Points on a hilly landscape, in no order, each with its height.
From any point a climber steps to the highest of the 5 points nearest to it. It stops when none of these is higher. Distance is the straight distance between rows; heights are no part of it.
K832: [-11  18   3  11  -4  26  -3 -35  12  27  24   0 -29  12  14]  (h 34.5)
K631: [ -1   3   3  -7 -22   6   6   7 -11  -8  -9   0  24 -23 -12]  (h 8.4)
K514: [  3   9  -3  11  42 -14 -26  -8  18   2  29   6 -40  45  21]  (h 49.2)
K790: [ -5  17   2   0  -7  -3   1  -1  27  22  -8   1 -29   9  -8]  (h 17.5)
K94: [ 14   7   9  11   9 -34  -3  18   1   1   0   0  11   2   1]  (h 23.1)
K967: [ -3 -12  -8 -21 -16 -14  13  26  40  10 -48  12 -33   9 -29]  (h 58.6)
K699: [  4 -16   0  -2  -2 -14  18   6 -17 -11  14   0  38 -14   9]  (h 1.1)
K688: [  0   3  -4   4  26 -34  -6  15  29  19  -2   6 -31  23   1]  (h 48.5)
K327: [-12  -1  -2 -15 -29  56  -6 -35 -10  -2  -7  -5  -1 -14 -10]  (h 21.2)
K54: [-16 -34 -18  12  14  13  23  -8  -6 -10  34  13  38 -15  31]  (h 32.5)
K113: [  8  -5  14  15  58 -38 -27  19 -19 -13  13   2 -14  44  10]  (h 40.1)
K515: [  8   8  10   4  -7 -34   4  38  -6  -5 -19  -2  17 -15 -15]  (h 18.8)
K85: [ -4  -2   0 -17 -31  56 -11 -19 -14 -16 -28  -5   8 -21 -16]  (h 72.3)
K356: [ 12 -19   4   7  21 -20   5  -7 -19  -5  31   2  23  -1  19]  (h 13.2)
K599: [-11  13   2   8 -16  21  -2 -19  10  17  -3   2 -17   0  -5]  (h 22.1)
K744: [  6   7   5  14  23 -22 -14   6   2   5  13   1  -4  16  14]  (h 23.5)
K771: [ -4  -2  -1 -16 -32  51  -6  -8 -13 -19 -37  -6   7 -20 -24]  (h 26.7)
K163: [ -9 -20 -12   7   2  19  22 -29  -9  -7  42   3  25 -12  30]  (h 37.8)
K531: [ 15  -5   5  13  26 -42  -8  21 -18  -6   2   0  16  10   4]  (h 36.2)
K460: [  5 -19  -7  -9 -11 -11  22  26 -17 -21 -10   1  43 -35  -1]  (h 15.6)
K775: [  5   4   1 -13 -29  33  -7   7   1 -17 -54  -5  -4 -15 -32]  (h 31.6)
K43: [ 16   3   4  10  24 -56 -12  55   9   4 -21   5  -3  16 -11]  (h 53.0)
K595: [  7  10  -2   2   3 -33   5  36  28  16 -22   9 -17  14 -16]  (h 48.3)
K824: [ -2   1  -1   5   3  -2   7 -18 -16   7  32  -2  15 -13  18]  (h 23.4)
K909: [-16  -3  -4  -9 -16  46   4 -48 -10   9  36  -7  11 -13  20]  (h 28.5)
K293: [ -6 -11  -4 -26 -26  30  17   7 -20 -34 -35  -7  31 -37 -16]  (h 15.1)
K382: [ 16  -8  12  12  41 -22 -22  -2 -25 -12  24  -6  -3  30  15]  (h 37.6)
K513: [ -3   7 -12   2  23 -12  -4 -11  41  26  12   4 -42  29   7]  (h 62.4)
K664: [  9   4   7   0  -4 -33   7  28  -7 -11  -7  -3  27 -17  -4]  (h 18.1)
K89: [  0   7  -2  -4 -27  13   4  17  19   2 -39   5 -13  -3 -26]  (h 42.4)
K14: [  2  -2   5 -20 -23   0  16  28 -15 -17 -31  -1  33 -29 -22]  (h 15.5)
K955: [ -8 -20 -10 -19 -14  10  29  14 -12 -27  -8  -3  43 -31  -3]  (h 22.4)
K858: [ -1   0   4   9   9  14  -6 -36 -15   5  50  -1  -1   2  28]  (h 40.6)
K12: [ -9   8   3  -9 -25  31   2 -12  -8   5 -16  -2   5 -16 -12]  (h 0.6)
K177: [ -8  -2   1  -7 -19  21  12 -19 -19  -3  18  -5  18 -19   5]  (h 18.7)
K270: [ -3  12   4  16   6  -1  -8 -11  11  17  14  -2 -19  14   9]  (h 30.6)
K140: [  3   4   1  -9 -25  -7   7  34  22   0 -47   4 -14   0 -28]  (h 49.8)
K431: [ -8  12  -8  16  30  -5 -18 -12  26  15  28   1 -46  35  18]  (h 52.0)
K13: [ 15   0  11  11  34 -49 -19  38  -4  -9  -6   3  -1  30   5]  (h 66.6)
K419: [  7   3   3   3  -5 -11   1   0 -10   5   4  -3  16  -7   3]  (h 5.6)
K886: [ -6  19  -1  11   3  10  -8 -28   7  18  25   0 -17  10  15]  (h 37.0)
K389: [ -6   5   8 -11 -31  32   0  -3  -8  -5 -23  -6   4 -21 -23]  (h 10.3)
K774: [ -7 -24 -13  -3  -2  19  23 -11 -10 -13  19   5  39 -24  15]  (h 58.9)
K228: [ -1  15   4   1 -27   7   3   0   1   6 -14   1  -3  -7 -14]  (h 14.4)
K370: [  5   4   4  18  16  -7  -4 -22 -12   2  35   0   7   6  25]  (h 38.8)
K139: [ -9   0  -1  -5 -15  27   9 -32 -15   8  24   1  12 -16  10]  (h 31.8)
K652: [  0 -10 -12 -25  -4 -24  16  21  42  22 -27   5 -38  12 -17]  (h 48.2)
K758: [  7  -7  17  16  52 -17 -19 -13 -26 -17  35  -4 -14  44  22]  (h 45.2)
K795: [  8  -4  -8 -20 -25  52 -18  -4 -10 -35 -63 -13   8 -30 -29]  (h 71.5)
K301: [ -2  13  -1   2 -13  -4   2  13   7   9 -11  -2  -2  -5 -12]  (h 27.4)
K200: [  1 -10 -19 -12  15 -26   2   4  44  23  -2   6 -50  19  -3]  (h 48.1)
K369: [  8   5   5  19  31 -11 -16 -25  -9  -2  39  -5 -10  28  22]  (h 42.9)
K110: [-11  14   2   9  -6   8  -3  -8  16  22   3   1 -24   9   0]  (h 26.4)

Where does a climber stop that starts at each point below?
K595: K13
K858: K513
K356: K513
K382: K513
K293: K85
K94: K13
